Each row is a point on a tangle of strands that fork and nearly touch. The rows are in no order.
In the rows, zero is written as 128.
Points whose rows are less than 140 apart are linked; no others are. Some points are linked to none.
J851: [165 100 136 117 168 131 111 106 181 120 107 124 126 114 108  99 103 119
 147  99 159 131 144 108 102 115 167 169 122 157 148 140  88 124 132 112
 148  62 116 132  88 122 168 151 106 116]
J352: [203 142 124 157 111 124 127 113  93 114 129 116 128 137 143  90 124 124
 128 165 160 132 191 136 163  86 116 103 157 107 126 153 176 102 121 136
 120 191 116 140 153 134 125 102 130 144]
J268: [156 123  65 108 108 192 129 148 100 118 171 110 141 111  82 142 121 103
 113 111  73 164  79 156 106 154 147 141 129 121 112 131 102 127 168 171
  93  93 134  62 134 122  99 113 138  84]
J25: [153 174 102 137 133 136 160 162  96 136 166 102 123 160 109 143 125 132
 117 202  93 153 126 143 133 153 138 173 125 151  90 132 147 121 156 147
 100  81 107  57 129 148 120 146 145 131]
J123: [ 98 136 165 121 165 126  97 122 135 146 115 124 131 100 133 121 135 151
 157 146 135 101 153  69 131 124 124 155 129 172 112 117 127 141 123 128
 131 105 138 171 149 134 152 116  93 117]
J44: [ 75 144  91 123 109 131 131 152 114 140 161 132 135 136 125 152 164 131
 131 162  99 143 138  92 148 153 136 167 130 157  72  94 136 116 111 151
  93 112 129 100 151 146 148 138  89 173]
J408: [163 170 123 145 119 135 142 152 115 113 166 127 142 108 118 123 133 118
 115 133 133 151 169 154 140 103 127 107 169 109 130 145 145 140 110 149
 129 158 103  95 147 157 127 145 158 105]
J259: [ 98 167  79 130 101 131 161 121 109 120 161 141 111 159 125 141 139 125
 112 164 104 169 172 138 139 158 154 118 151 124 118 108 147 130 122 115
 113 159 116 132 154 174 128 138 125 144]
J599: [122  88 134 158  69 116 119 119  62 102 126 131 159 127 107 133 129 144
 121  74  74 137 150 160 155  88  92 109 154  72  95 137 119 145  88 141
 165 138 135 127 158 132 100 122 113 108]
J524: [142 133 142 104 153 117 136  89 155 154  99 146 112 147 153 115 132 118
 146 157 219 159 133 115 114  64 155  88 126 104 153 102 137 110 167  77
 151 168 105 160 102 120 139 133 126 159]
J480: [186 156  93 178  87 147 123 141 126 115 156 133 116 122 152 114 130 104
 117 167 147 155 191 164 170  98 131  90 162 100 129 133 152 117 122 133
 124 175  99 112 155 148 121 121 149 145]
J891: [141 113  70 110 131 169 127 133  79 124 170  95 134 114  98 151 145 117
 108 152  74 158  89 163  99 176 169 159 121 133  99  99 114 111 176 159
  78  57 108  52 132 119 104 126 115 132]
J126: [ 93 146 123 148 145 115 120 158 114 175 133 116 129 107 108 141 174 137
 126 175  99 112 160  95 124 158 133 158 133 177  54 101 153 121 106 169
  77  90 135  61 160 155 158 124 123 156]
J112: [ 79 122  94 135 104 119 158 150 134 158 135 156  80 172 122 124 139 140
 154 151 110 124 136 122 142 167 101  60 140 119  84  99 125 144 109 124
  77 117 127  33 169 116 172 136 129 155]
J553: [180 113 149 128 101  87 122 110 135  90 106 130 146 133 127 126 127 117
 110  48 103 125  80 157 124 108 128 117 123  65 144 144 127  90 145 130
 128 125 105 133 138 104 131 123 138  74]
J317: [103 125  73 148  97 141 162 121 124 167 113 168  60 173 130 149 101 140
 186 131 125 126 134 161 130 153 115  64 159 127  99  89 103 188 119 101
 116 122 112 113 155  96 135 151 102 161]
J492: [146 175 155 131 122 117 127 170 138 119 125 162 161 110 132 127 158 102
 100 124 138 128 131 144 119 101 113  81 146  75 152 168 161 118  81 139
 134 209 131 129 158 147 123 123 197  98]
J190: [180 159 174 129 162  50 125 112 114 132 104 120 132  98 150 118 131 139
 118 145 135 111 125 119 115  82 139 150  86  95 166 130 153  93 151 113
 150 110 133 158 148 109 156 131 120 124]
J535: [161 187 167 135 149 115 146 113  94 109 116 103 158 139 133 140  96 128
 125 138 119 133 123 160 126 114 143 159 110 117 173 159 145 108 141 106
 136 146 124 136 124 145  80 133 174 109]
J701: [127 119 121 106 124 175 114 167 137 154 170 107 119  75 123 100 140 100
 141 138 150 140 141  85 101  98 124 145 132 136 115 141 112 124 140 182
 122 170 124 105 131 154 139 130 104 115]
J616: [152 136 113 148 145 124 136 140 143 160  95 128 112 132 137 101 166 120
 154 182 216 178 147 132 145 102 153  19 156 105  99  87 157 155 173  90
 124 167 120 115 116 143 130 117 118 164]
J726: [119 125  83 117  95 138 175 143 136 118 151 143 123 149  84 125 132 107
 132  97 108 188 140 154 141 148 135 100 155 118 122 115  88 149 126 139
 122 152 106  94 112 151 146 146 133 125]
J131: [ 78  95 178 131 170 104 106 141 190 105 117 140 150  99 126 127 128 150
 108  90  98  88 100 104 113 143 148 184 120 168 134 115 128  97 130 112
 129  95 133 187 119 115 163 160 123 161]
J282: [ 73 109 111 122 155 122 115 111 122 165 120 145  83 142 185 128 141 137
 148 128 121  69  91 105 116 189 132 113 120 163 122 115 127 188  57 124
  99  95 162 107 164  93 124 139 162 165]
J144: [ 99 146  64 116 112 126 149 154 117 146 163 135  86 174 113 164 177 118
 119 171 106 162 147 108 141 165 147 131 134 152  85 105 159 100 116 123
  97 130 120  90 148 157 150 170 119 177]
J195: [119 147 100 137  98 181 112 119 154 177 105 136  37 159 139 143 104 109
 165 122 176 105 141  97 133 131 152  62 140 153 129  90 140 174 133 116
 118 119 120 144 155 118 109 138 132 173]
J497: [ 97 124  91 146  98 168 132  89 138 171 100 142  41 172 145 154  97 122
 164 119 173 114 148 158 127 143 150  48 151 125 141  97 121 203 104 100
 119 117 121 118 151 109 114 141 136 166]
J637: [ 78  99 131 128 120 159  80 102 161 140 103 141  85 142 151 148  94 124
 147 100 157  84 131  77  91 144 123 141 100 180 151 125 142  86  94  81
 161 127 144 210 149  96 130 160 150 157]
J797: [146 163 131 145 164 119 141 167 129 159 162  88 143  95 117 115 111 125
 154 184 150 120 140 135 116 112 128 120 132 150 125 172 133 165 150 152
 148 104 123  82 126 149 128 111 155  77]
J496: [ 57 110 164 120 175 109 107 148 163 142 121 148 156 116 143 140 153 131
 115 117 110  99 101  86 125 150 149 176 130 212 140 118 141  92 134 123
 123 127 141 190  96 120 173 127 132 182]
J263: [232 120 125 124 111 144 128  92  95  84 101  83 159 159 129 149 104 136
 148 137 137 163 117 197 121 123 142 100 152  53 173 142 159 115 195 110
 104 141 102 130 100 118  83 112 155 124]
J270: [162 139  84 140  92 139 139 139 169 140 142 147  97 163 112 108 115 123
 161 181 186 138 147  82 150 110 148 109 113 140 105  95  88 137 142 106
 122  98  86 127  81 115 146 130  92 112]
J897: [155 126 157 129 162 101 136  82 143 145  72 147 106 144 152 100 153 114
 159 175 223 145 114 120 125  79 154  31 131  88 140  88 163 140 175 111
 140 157 127 122 121 128 135 113 133 178]
J939: [148 158 100 150 157 119 156 143 115 151 119  95 117 164 119 139 104 139
 162 213 174 143 168 168 132 133 153 120 126 144 131 129 156 170 161 100
 136  82  95  80  93 133  99 137 147 103]
J820: [142 141  95 100 118 156 145 147 102 112 169 110 130 113  97 161 160 125
 111 186  69 161  96 113 122 160 141 182 110 147  76 108 121 111 167 155
  83  67 110  74 129 128 137 139 103 130]
J953: [138 111 176  97 143 140  75 114 201 125  99 130 110 116 117 148 119 103
 140 138 186 120 127  90  76 106 136 162  89 153 165 149 143  54 157  81
 179 137 141 174 100 136 164 154  95 147]
J716: [130 153 104 120 136 135 156 170  84 170 130 163 136 119 160 117 151 124
 121 116 133 143 106 124 123  94 104  72 138  90 141 130 110 157 142 165
 140 205 154 136 153 131 119 116 134 135]
J381: [166 109 185 159  86  70 120 116 168  89  98 126 131 123 116 139 115 108
 159  80 128  87 107 130 113 102  67 114 113  49  97 143 166  68 106 138
 143 169 147 133 156 134 154 115 119  94]
J945: [135 149 147 113 135 123 153 133  94 127 136 143 139 132 142 110 128 130
 122 120 135 142 126 124 146 105 100  91 130 108 140 132 141 123 142 132
 138 195 131 171 156 142 125 121 122 122]
J954: [162 154 107 153 156 143 130 163  89 144 142  83 158  99 102 128 130 135
 144 197 126 133 154 138 132 115 130 132 131 180 104 157 138 153 152 161
 137  63 103  71 154 144 103 110 134  78]
J394: [129 171 154 114 177  88 159 104 121 140 118 116 119 127 140 135 127 147
 114 141 156 163 140 156 113 101 178 121 126 126 172 116 137 147 187  75
 145 127 112 147 121 134 152 162 147 123]
J754: [166 184  76 135 132 113 179 153 100 138 145 112 123 161 102 130 114 135
 151 218 119 171 141 155 139 151 153 117 119 144  95 136 155 148 175 124
 108  88 102  75 112 137 112 127 145 111]
J227: [ 62 104  71 107 121 136 132 175 132 132 147 134 164 170 170 153 194 114
 102 123 109 124 105 133 156 198 123 152 131 165 103 115 120 129 121 166
 118 106 154 123  96 136 149 102  86 197]
J231: [125 143 157 132 132 152 108 121 113 150 120 151  67 109 196 110 112 131
 129 126 154  72 109  95 113 144 101  97 102 129 150 143 101 179  54 151
 121 130 161 170 173  80  86 131 177 125]
J376: [ 59 121 139 138  95 139 106 118 113 126 125 154 109 134 140 138 132 136
  93 117 121 119 171 118 145 118 101 149 115 145 119 147 135 101  70 112
 172 175 163 185 145 148  93 134 137 151]
J251: [160 108 164 152 132  64 150 109 130 109 110 145 136 129 140 133 116 155
 141  52  76  94 101 138 128 110 110 115 114  76 133 104 117  99 130 121
 142 130 121 158 163 100 148 124  97 101]
J218: [124 149 103 169 135 103 155 140 109 158 124 132  87 125 103 114 159 159
 126 188 114 157 172 121 144 144 124  28 138 124 116 101 143 140 166 122
  84 139 114  38 141 158 173 135 144 123]
J581: [111 103 143 123 113 163  82  68 146 161 103 134  62 137 149 157  87 135
 139  91 158  69 111 112 100 140 111 116 110 164 158 138 150 145  73  93
 140 105 141 204 157  93 118 133 130 169]
J159: [133 155 130 125 168 114 138 152 117 120 149 113 155 114 114 136 132 141
  96 110 118 131 135 138 142 120 132 130 168 143 115 146 130 148 118 156
 117 147 132  88 144 155 136 124 159 102]
J584: [138 113 134 108 148  95 133 125 117  87 112 140 199 126 129 152 129 143
  99  62  87 126  68 143 113 118 135 145 133  80 137 127 109 133 117 140
 128 107 114 110 121 112 129 125 164  72]
J733: [178 153 187 135 135 114 128 115 115  99 119  90 153 102 110 147 114 144
 118  80  99 109  79 164 112 123 140 166  97 118 173 142 166 113 205 108
 116 119 135 152 117 105 114 105 128 105]
J961: [102 123 131 126 103 126 130  96 112  92 138 126 162 155 125 154 122 128
  65 109  96 163 147 172 154 151 147 165 134 110 143 139 134 132  88  82
 141 148 138 154 109 147  96 132 151 124]
J980: [114 143 102 145  91 117 143  72 108  82 133 124 137 164 130 154 105 153
 113 133  83 157 161 178 156 150 146 140 136 103 149 122 145 133 110  69
 153 151 121 170 149 153 134 130 140 139]
J644: [ 81 141 116 124 135 152  89  92 128 167 116 142  65 154 134 135 128 120
 193 136 151  77 126  67 112 150 140  86 140 182 142 114 141 165 130 102
 100  89 123 154 146 107 117 125 121 165]
J966: [128  99 156  89 180 103 127 135 149 114 123 114 181  75 137 121 121 133
 104  97 113 111  86 113 101 139 154 199 118 168 144 132  89 114 151 130
 136  67 136 131  86 110 151 136 131 102]
J281: [111 161  96 130  97 190 129 170 134 186 146 141  30 118 132  92 156  83
 160 171 151 130 134  91 107 110 145 104  99 136 109 104 121 108 109 152
 125 142 114  97 148 134 103 173 121 168]
J557: [121 124  72 119  75 139 179 145 135 130 154 154 111 169  87 121 129  98
 128 117 108 166 121 120 138 145 126 120 134 139  95 103  91 115 115 151
 106  96 109  74 103 122 158 151  94 131]
J712: [119  83 127 141  91 138 117 117  82  93 137 141 163 108 128 129 133 157
  94  85  73 126 120 128 163 123  88 150 141 107 101 131 117 116 129 150
 114 123 146 141 146 115 113 112 117  89]
J760: [148 141  55 106  85 145 168 136 139 117 133 160  97 178  91 126 114 136
 144 158 103 155 137 136 152 148 151 108 144 117  76  94 115 124 157 117
 105 101  88 103 112 132 146 148  97 147]
J142: [183 108 166 151  78  93 134 108 142  81 106 103 124 133 124 143 135 102
 159 115 123 115  88 119 130  84  67 124 131  63 120 157 192  62 128 146
 120 168 152 109 113 121 145 106 125 122]
J194: [187  91 203 134  88 123 114  94 155  95  99 101 125 141  97 128 128 111
 141  96 130 124 119 137 142  97 101 137 134  80 141 148 178  64 161 146
 119 153 141 148 115 128 144  99  97 136]
J990: [160 141 180 132 145  75 133 109 124 117 135 112 152  98 136 120 139 146
 121 102  84 111  94 140 125  94 150 180  76 106 152 124 157  91 186  99
 121  97 131 175 108 103 167 131 108 126]
J846: [195 132 104 119 106 162 148 137 147 101 153 116 145 130 103 125  89 102
 128 115 160 176 130 171 132 129 140 114 165 112 161 151 108 132 164 106
 129 151  98  96  84 143 111 126 157  98]
J874: [ 73 124 188 145 149  64 104 160 148 113  94 161 136 125 125 144 147 149
  98  88  94  69 113 133 121 143 118 116 116  69 116 123 123 142  56 131
 150 149 170 135 166 106 120 138 160 115]
J550: [110 165 158 116 154  91 124 151 143 129 105 165 126 117 135 118 173 112
  97 138 137 105 136 128 119 119 120  83 111  96 155 142 135 126  81 147
 132 199 163 150 167 130 116 129 189 103]
J957: [152 152 129 147 129 122 125 107  95 144 144 141 124 132 123 101 128 134
 121 163 148 128 160 100 156  96 118 100 132 130 123 145 146 134 124 135
 124 167 107 155 170 146 130 104 121 125]
J917: [163 140 102 149 144 138 124 124 113 131 140  93 140 126 100 141 115 140
 157 180 131 132 157 127 154 134 145 151 127 168  91 136 121 176 151 142
 112  62  96 101 121 131 126  94 105 105]
J450: [157  96 139 130  91 163 105  99 107 103 152 100 159  93 128 110 115 141
 112 121 100 148 127 116 147 136 117 163 131 122 106 148 122 116 131 138
 104 125 114 135 135 152 101  97 124  82]
J595: [156 134 130 128 101 121 152 105 150  89 127 129 152 147 123 124  97 111
 120  97 145 158 147 169 133 123 134 119 149 105 172 143 126 124 110  95
 122 163 103 134 113 127 112 148 183 103]
J782: [125 102 146 104 115 180  92 183 149  97 137 121 181  68 122 128 137 124
  72  95 130 141 107 119 120 146  95 184 110 135 149 164  75 113 118 166
 114 151 158 136  91 158  95 131 127 100]
J801: [193  98 136 106 136 142 106  80 164 111  87 104 143 106 107 105 118 110
 133 107 167 142 126 123 110 106 158 170 103 148 176 141 112  96 164 104
 146  76 104 157  64 110 140 127  95 103]
J857: [104 135 154 137 122 123 109 147  94 150  86 158 102 125 178 136 126 147
 115 129 128  70 121 117 123 119  85  86  92 105 134 124 116 147  67 159
 145 146 174 175 179 108  96 104 158 132]
J638: [ 81 145 133 112 175 111 110 140 127 161 135 111 119 121 117 140 155 147
 125 161 130 120 165  94 135 168 129 152 149 180  98 123 154 145 118 133
  83 121 149  71 124 148 169 103 134 152]
J783: [133 107 156 167  85 117 125 124 123  99 109 149 141 129 112 123 105 140
 135  63 111 101 147 160 146  92  87  86 158  72 106 133 128 134  64 125
 155 149 123 129 169 130 113 119 122 109]
J30: [160 115 104 145 114 142 113 105 104 105 155 104 161 116 117 132  92 162
 123 160 100 133 133 102 150 148 131 172 142 157  85 126 111 140 145 131
  90  73  86 115 138 127 123  97 109  92]
J296: [122 104  66 166  60 159 151 147 115 133 152 153  87 135  97 104 125 118
 142 116 121 123 171 147 153 106 113 115 135 107  86 101 103 135 106 168
 131 125  89 101 167 131 135 156 100 143]
J115: [ 73 120 125 115 101 135 116  92 145 129 126 136 101 158 147 132 101 124
 110  96 148 123 122 106 125 137 125 141 105 166 138 127 131 104 104 108
 154 160 145 186 127 137 112 135 126 155]
J867: [ 61  88 138 118 157 134 138 149 135 117 106 164 155 143 142 152 147 140
 107  53 105  83  92 136 132 133  96 128 108 148 123 121 104 124  93 164
 167 128 170 174 108  98 137 126 112 169]
J600: [105 113 192 151 115  89 103 134 151 100 101 146 129 111 125 120 121 141
 123  85 113  84 141 142 132 105 101 131 126  77 100 127 127 120  57 113
 159 149 142 145 153 122 133 127 170 103]
J967: [216 100 124 112 107 144 135  98 140  85 132 109 162 136 123  93 102 107
 132 119 169 154 117 147 137 106 120 119 160  99 161 144 120 106 164 117
 127 132  96 118  85 115 122  97 120 101]
J574: [ 46 108 105 114 180 105 105 130 135 146 129 151 140 149 167 152 178 125
 106 120 117  84  98 113 123 156 147 152 113 192 142 112 144 114 111 119
 146 131 128 193 107 114 157 135 146 205]
J309: [108 105 139 100 170  87 133 153 128 109 136 157 183  98 150 152 130 157
  93  89 135  99  94 112 119 120 130 162 126 126 135 133  84 119 121 152
 138 110 137 108 108 111 152 132 142  88]
J640: [166 122 105 110 102 198 104 151 121 123 167  85 139 111 103 108 104  90
 132 150 131 168 101 145 109 126 130 161 109 137 146 170  93 129 164 129
 132  92 106  68 113 151  60 108 123  78]
J169: [119 124 166 100 137 148 108 126 164 140 120 147 103 129 135 108 113 116
 163 108 175 109 126  94  99 108  99 108 112 131 140 141 128 120 136 144
 138 174 144 164 138 110 133 132 126 137]
J594: [ 76  91  71  92 155  98 147 167 117 122 130 156 149 159 167 129 163 147
 114 111 113 105  88 142 146 193 115 127 134 154 110 109 106 159 134 162
 122 120 148 103  91 116 171 110  95 155]
J832: [210 158 136 134 130 137 127 116  86  67 102  88 171 160 123 124  99 124
 166 131 129 167 113 177 116 125 139  74 130  72 184 162 177 121 181 129
 135 135 111 115 138 119  51 102 164 113]
J29: [152 105 170 103 106 120  99 104 170 101 106 114 108 114 140 128 114 108
 113  99 133 123 121  97  99 108 138 181  90 162 159 147 134  52 142  90
 158 131 154 193  92 121 149 164 104 139]
J531: [176 110 145 130 110 191  98 168 129 117 177  91 149  64 117 122 103  93
 133 136 138 143 145 130 105 116 107 161 144 130 119 168 126 109 132 174
 130 150 125 109 120 166 119 143 126 105]
J293: [166 124 151 105 165 124 113 125 169 118 121 109 144 104  97 118 103 128
 148 113 167 122 148 115 108 106 146 134 141 131 136 154 120 151 146 129
 141 104  98 107  89 136 150 110 130  82]
J92: [ 66 123 160 123 180 126  91 138 168 156 123 129 106 106 143 117 146 131
 154 158 139  98 157  65 109 163 132 126 139 167 106 125 122 145 117 120
 107 110 153 118 127 129 165 137 129 139]
J41: [205  87 171  99 118 130 104  87 144  93  96  89 154 113 102  98 118  97
 132 136 152 142 101 144 104 108 121 143 118  99 177 168 114  85 157 119
 127 104 129 126  70 111 120  97 116  91]
J873: [113 126 173 127 170 149 112 115 140 129 110  95 174  86 112 146 131 137
 153 164 125 138 125  96 132 146 136 166 138 187 127 138 137 154 163 118
 132  75 118 155 114 140 149 110  95 113]
J412: [ 65  94  89 125 155 137 143 163  95 154 125 137 154 159 146 147 141 132
 126  84  97  98  94 146 132 155  84 120 131 153 119 112  95 161 107 163
 143 116 162 144 116 104 142 115 101 168]
J340: [130 137 108 143 125 128 126 152 145 171 132 138  75 138 114 103 135 134
 186 172 177 103 149  85 139 113 131  62 136 130  93  87 110 166 163 132
 116  93  89 103 119 106 147 124  88 120]
J521: [125 160 123 113 156  91 157 164  92 176 129 160 139 119 140 101 165 148
 105 144 122 127 125 127 127 112 112  48 157 112 145 132 124 156 133 166
 118 187 150  91 153 148 135 127 155  92]
J81: [181 188 140 146 152  93 154 108  94  92  99 101 165 150 134 137  98 133
 151 127 131 158 135 201 112 122 162 106 136 106 177 143 161 134 169  99
 135 152 108 134 142 133  90 140 174 106]
J137: [163 129 100 143 132 197 111 150 103 125 161  82 136  93  99 118 127  99
 168 185 132 146 121 149 110 116 130 159 124 151 108 146 114 131 177 160
 134  62  88  72 134 136  74 113 118  87]
J903: [126 117  87 123 106 134 161 115 120  97 166 131 150 157 121 127 102 125
 119  90 111 155 143 142 153 135 148 123 156 107 109 126 104 155 114 120
 119 130  98 108 121 124 155 122 130  92]
J714: [100 130 120 125 150 107 142 121 143 122 164 145 137 117 124 116 114 150
 117 130 119 120 133 125 135 143 131 130 151 139 109 113 111 155  93 135
 115 140 128 117 144 129 153 131 135 105]
J838: [154 138 132 116 153 147 124 157 159 116 152  84 150 101  85 106  94 106
 157 140 175 125 135 142  95 119 137 151 141 149 133 185 116 172 154 138
 155  98 107  87  99 146 122 117 154  61]
J723: [ 83  76 142 132 103 141 119 106 119 103 130 125 165 135 112 139 137 140
  53  78  89 147 121 157 156 160 117 188 132 105 126 137 130 114  84 116
 139 112 142 160  89 129  85 110 139 126]
J405: [112 139  96 133 135 105 153 158 103 158 146 121 106 135 124 141 139 153
 122 158  97 139 146 122 141 154  94  84 147 118  97 122 147 133 127 158
  89 129 127   4 150 146 182 131 146 119]
J277: [ 67  95 117 147  58 169 105 107  87 135 134 132 113 138 158 144 134 122
 117 101 103 149 158 138 140 115  82 165  92 149 114 145 140 115  84 133
 162 160 168 177 104 126  79 146 109 163]
J389: [109 103 124 115  85 165 125 130 113 121 160 136 149 130 129 117 137 104
  99  96 112 166 123 130 145 124  81 155 110 114 139 154  89 115 103 135
 131 166 139 164 104 145  96 136 123 102]
J955: [103 129 145 118 143 141 101  92 151 168 102 135  76 133 140 126  86 137
 180  83 148  72 133 116 107 123 122 110 145 150 142 116 131 152 108 115
 133 107 123 172 169  96 119 123 110 172]
J680: [163 138  85  95 105 166 144 146 117 123 169 119 139 131  74 127 113  77
 103 136 110 180  83 153 120 159 146 139 118 130 149 144  89 125 150 138
  88 107 121  64 101 143  82 136 128 113]
J641: [149 137 120 147 115  99 149  80 137  83 127 146 131 155 152 140 109 136
 111 121 147 157 173 166 144 116 157 120 144 100 166 125 130 117 128  77
 145 174 102 165 133 134 136 151 145 127]
J800: [132 120 178 117 169 145 108 112 140 106 118  85 168  93 120 136 107 131
 155 117 121 133  93 136 108 143 155 191 115 165 143 143 104 141 166 117
 139  62 122 136  94 126 117 110 120  84]
J612: [118 128  87 133 123 138 144 131 128 166 129 146  96 169 125 122 102 147
 191 120 135 114 127 107 142 131 127  79 162 143 102  79 100 162 155 134
 123 114  99 119 127 111 156 126  69 145]
J732: [ 69 107  91 145 113 146 124 142 125 148 147 122 119 113 141 121 157 152
 127 126 112 108 141 101 142 142 104 164 132 154  74 106 132 133  70 161
 107 122 148 118 169 135 124 139  96 195]
J793: [155 134  99 121 105 146 132 118 146 117 161 142 111 150 120 104  98 114
 134 146 153 174 133  89 149 132 137 129 134 148 128 116  96 107 145 104
 124 119  88 135  94 127 141 127  91 120]
J486: [135 185  98 138 122 104 144 102 105 135 131 126 115 149 129 126 128 146
 117 193 111 147 172 118 150 136 156 109 136 144 128 111 135 137 148 102
 122 168 107 156 144 151 138 122 123 139]
J325: [143 144  72  97  94 143 145 113 140 116 139 128 119 174 106 130  94 107
 143 153 119 173 129 124 143 163 168 139 132 139 129 100 102 124 176 101
 117  91 105 137  86 133 144 141  85 138]
J743: [ 87 167 162 123 160  85 131 159 131 152  70 179 109 117 141 122 165 136
 106 120 121  79 109 128 130 141 121  99  99 110 184 115 137 144 111 142
 123 170 181 156 151 113 131 133 168 136]
J513: [ 72  61 115 142  94 169 116 106 115 121 146 123 190 120 130 128 177 144
  63  86  76 143 116 158 152 170 114 179 140 108  92 116 114 130  77 133
 136 106 178 129  99 124  91  93 121 159]
J253: [ 38 118  93 112 155 123 118 162 137 144 148 137 143 158 170 151 191 118
 110 147 111 109 122  90 159 173 141 157 141 188 103 111 152 126 108 138
 125 135 142 148 107 124 146 112 105 193]
J791: [164 129 202 133 109 140 115 100 126 101 120  82 164 101 105 140 120 137
 115 105 104 133  93 144 135 115 121 165 113 107 142 151 180  76 169 121
 118 129 134 149 125 140 112  88 110 115]
J58: [ 92  84 159 147 112 104 132 130 166 110 109 154 146 123 140 136 124 142
 100  57  92  89  93 135 133 143  98 166  78 128 124 122 126  80 111 129
 152 129 175 199 113 103 122 137 117 143]
J692: [178 135 180 129 191  89 130  97 143 140  87 138 131 108 138 101 153 127
 145 198 194 117 121 109 111  73 120  75 111  95 143 121 165 123 152 123
 148 147 137 137 136 119 147 104 122 135]
J509: [118  91 108  86 100 171 123 157 148 115 143 144 144 107 105 106 118  93
 104  65 102 145 122 110 131 131 104 158 123 134 145 160  80 110 107 160
 118 137 142 138  98 152 112 137 102 104]
J456: [165 138 169 105 151 127 111  96 187 122  99 121  98 127 130 137 124 100
 128 154 200 153 137 105 109  74 152 146 116 122 170 133 141  79 150  80
 170 156 118 163  93 128 143 143 120 147]
J31: [118 101 158 150 126  64 135 140 142 132 112 135 116 124 141 136 126 141
 133  57  87  76  91 156 127 109 108 142  88 104 139 103 124  94 118 121
 149 134 154 179 135  93 146 140 110 147]
J974: [113 118 141 121 143 144 102 101 117 157 108 156  54 126 184 128 110 137
 145 119 138  64  99  91  94 170 143 105 121 153 148 125 110 187  63 107
 105  86 137 139 172  81  97 146 150 145]
J693: [125 158 113 159 128 111 159 145 148 178 123 126  83 131 120 107 135 150
 146 187 169 165 159 131 142 127 146  36 141 121 118  95 138 163 186  93
  91 166 108  91 119 150 144 144 138 130]
J758: [ 57 118 153 149 156  81 124 150 105 129 100 161 154 137 145 160 134 154
 121  89 106  84 113 161 129 122 100 117 129  96 122 108  90 173  46 135
 163 124 171 123 148  97 118 110 148 144]
J926: [145 178 172 120 188  82 135 106 135 126 114 105 121 131 133 149 103 125
 122 141 151 138 147 153 101 100 182 177 102 131 184 142 149 107 147  91
 150 126 125 136 130 138 106 148 165 130]
J301: [103  92  98 128  66 178 124 118  73 139 142 121 124 119 150 119 161 113
 109  99  95 148 145 138 141 109  87 161 121 120 128 132 133 115 122 147
 137 181 141 175 130 137 104 143  95 149]
J579: [154 163 121 135 190 108 184 107 117 153 115  91 133 136 130 134 123 137
 168 171 170 155 155 170 111 119 171 131 126 133 159 135 150 172 179  93
 152  98 106 117  86 145 115 136 136 109]
J710: [158 112 168 112 132 198 100 175 137  87 142  82 168  78 122 132 107  96
  97 125 129 141 113 123  97 134 112 196 134 136 132 193 129 115 144 161
 132 135 152 119 108 166  88 126 148  93]
J807: [184 156 181 118 155  82 129 105 118 144  92 132 152 106 129  97 137 140
 129 183 142 115 119  93 108  81 106 120 119 118 136 144 142 114 144 136
 151 138 142 154 155 129 149  91 116 105]
J147: [131 161  90 123 124 158 139 173 131 177 170 128  85 102 117 108 146 115
 149 161 150 148 149  96 116  90 128 105 135 125 105 127 115 125 139 166
 125 159 105  77 137 142 124 155 118 130]
J829: [ 61 117 121 125 154 109 123 134 105 149 114 161 101 141 162 138 145 146
 130 121 114  84 114 132 123 155 112  91 130 135 112 102 111 206  45 151
 136 131 173 104 159  92 128 127 140 154]
J372: [ 76 146 144 128 138  88 134 128 108 137  98 156 111 138 176 126 158 150
  96 121 115  88 128 128 132 133 102 121  87 119 159 103 125 136  83 123
 142 162 170 183 165  93 118 128 154 155]
J552: [135 108 186 129 131 102  94 116 195 107 113 127 139  97 112 118  91 125
 112  78 113  95 114 116 112 133 146 193 100 138 143 135 121  61 137 101
 154  95 140 176  96 122 154 162 124 135]
J977: [ 65  72 115 159 113 150 104 119 116 126 138 131 177 107 138 130 172 158
  87 110  94 131 141 115 143 151 111 175 144 135  72 115 123 133  63 162
 131 126 164 140 129 146 107 121 103 180]
J86: [100 135 104 121 166  75 151 128 137 141 162 151 109 146 143 128 120 150
 124 150 138 123 139 127 132 159 162 127 148 145 127 114 114 149 107 111
 115 122 123  75 122 129 175 152 164 119]

A fork is a point with three links. Follow the links from the first point to the second and name the forks in between, in order.
J41 / J638 | J44
J574 / J112 | J897
J126 / J640 | J44, J954
J340 / J259 | J714, J957

A fork is a point with three links, a tip a point with one. Leave the first point through the second and follow the links. Name the first fork or tip that comes.
J263 / J832 | J954
J29 / J552 | J44
J450 / J712 | J492
J137 / J640 | J263
J58 / J867 | J897
J726 / J557 | J281
J531 / J710 | J714

Follow the links from the first point to the second, and from the first to the third. Name the last point that the two ways share.
J723 / J408 / J412 | J44
J966 / J30 / J793 | J44
J758 / J801 / J939 | J954
J41 / J939 / J743 | J954
J693 / J594 / J194 | J897
J218 / J251 / J381 | J897
J846 / J716 / J408 | J957
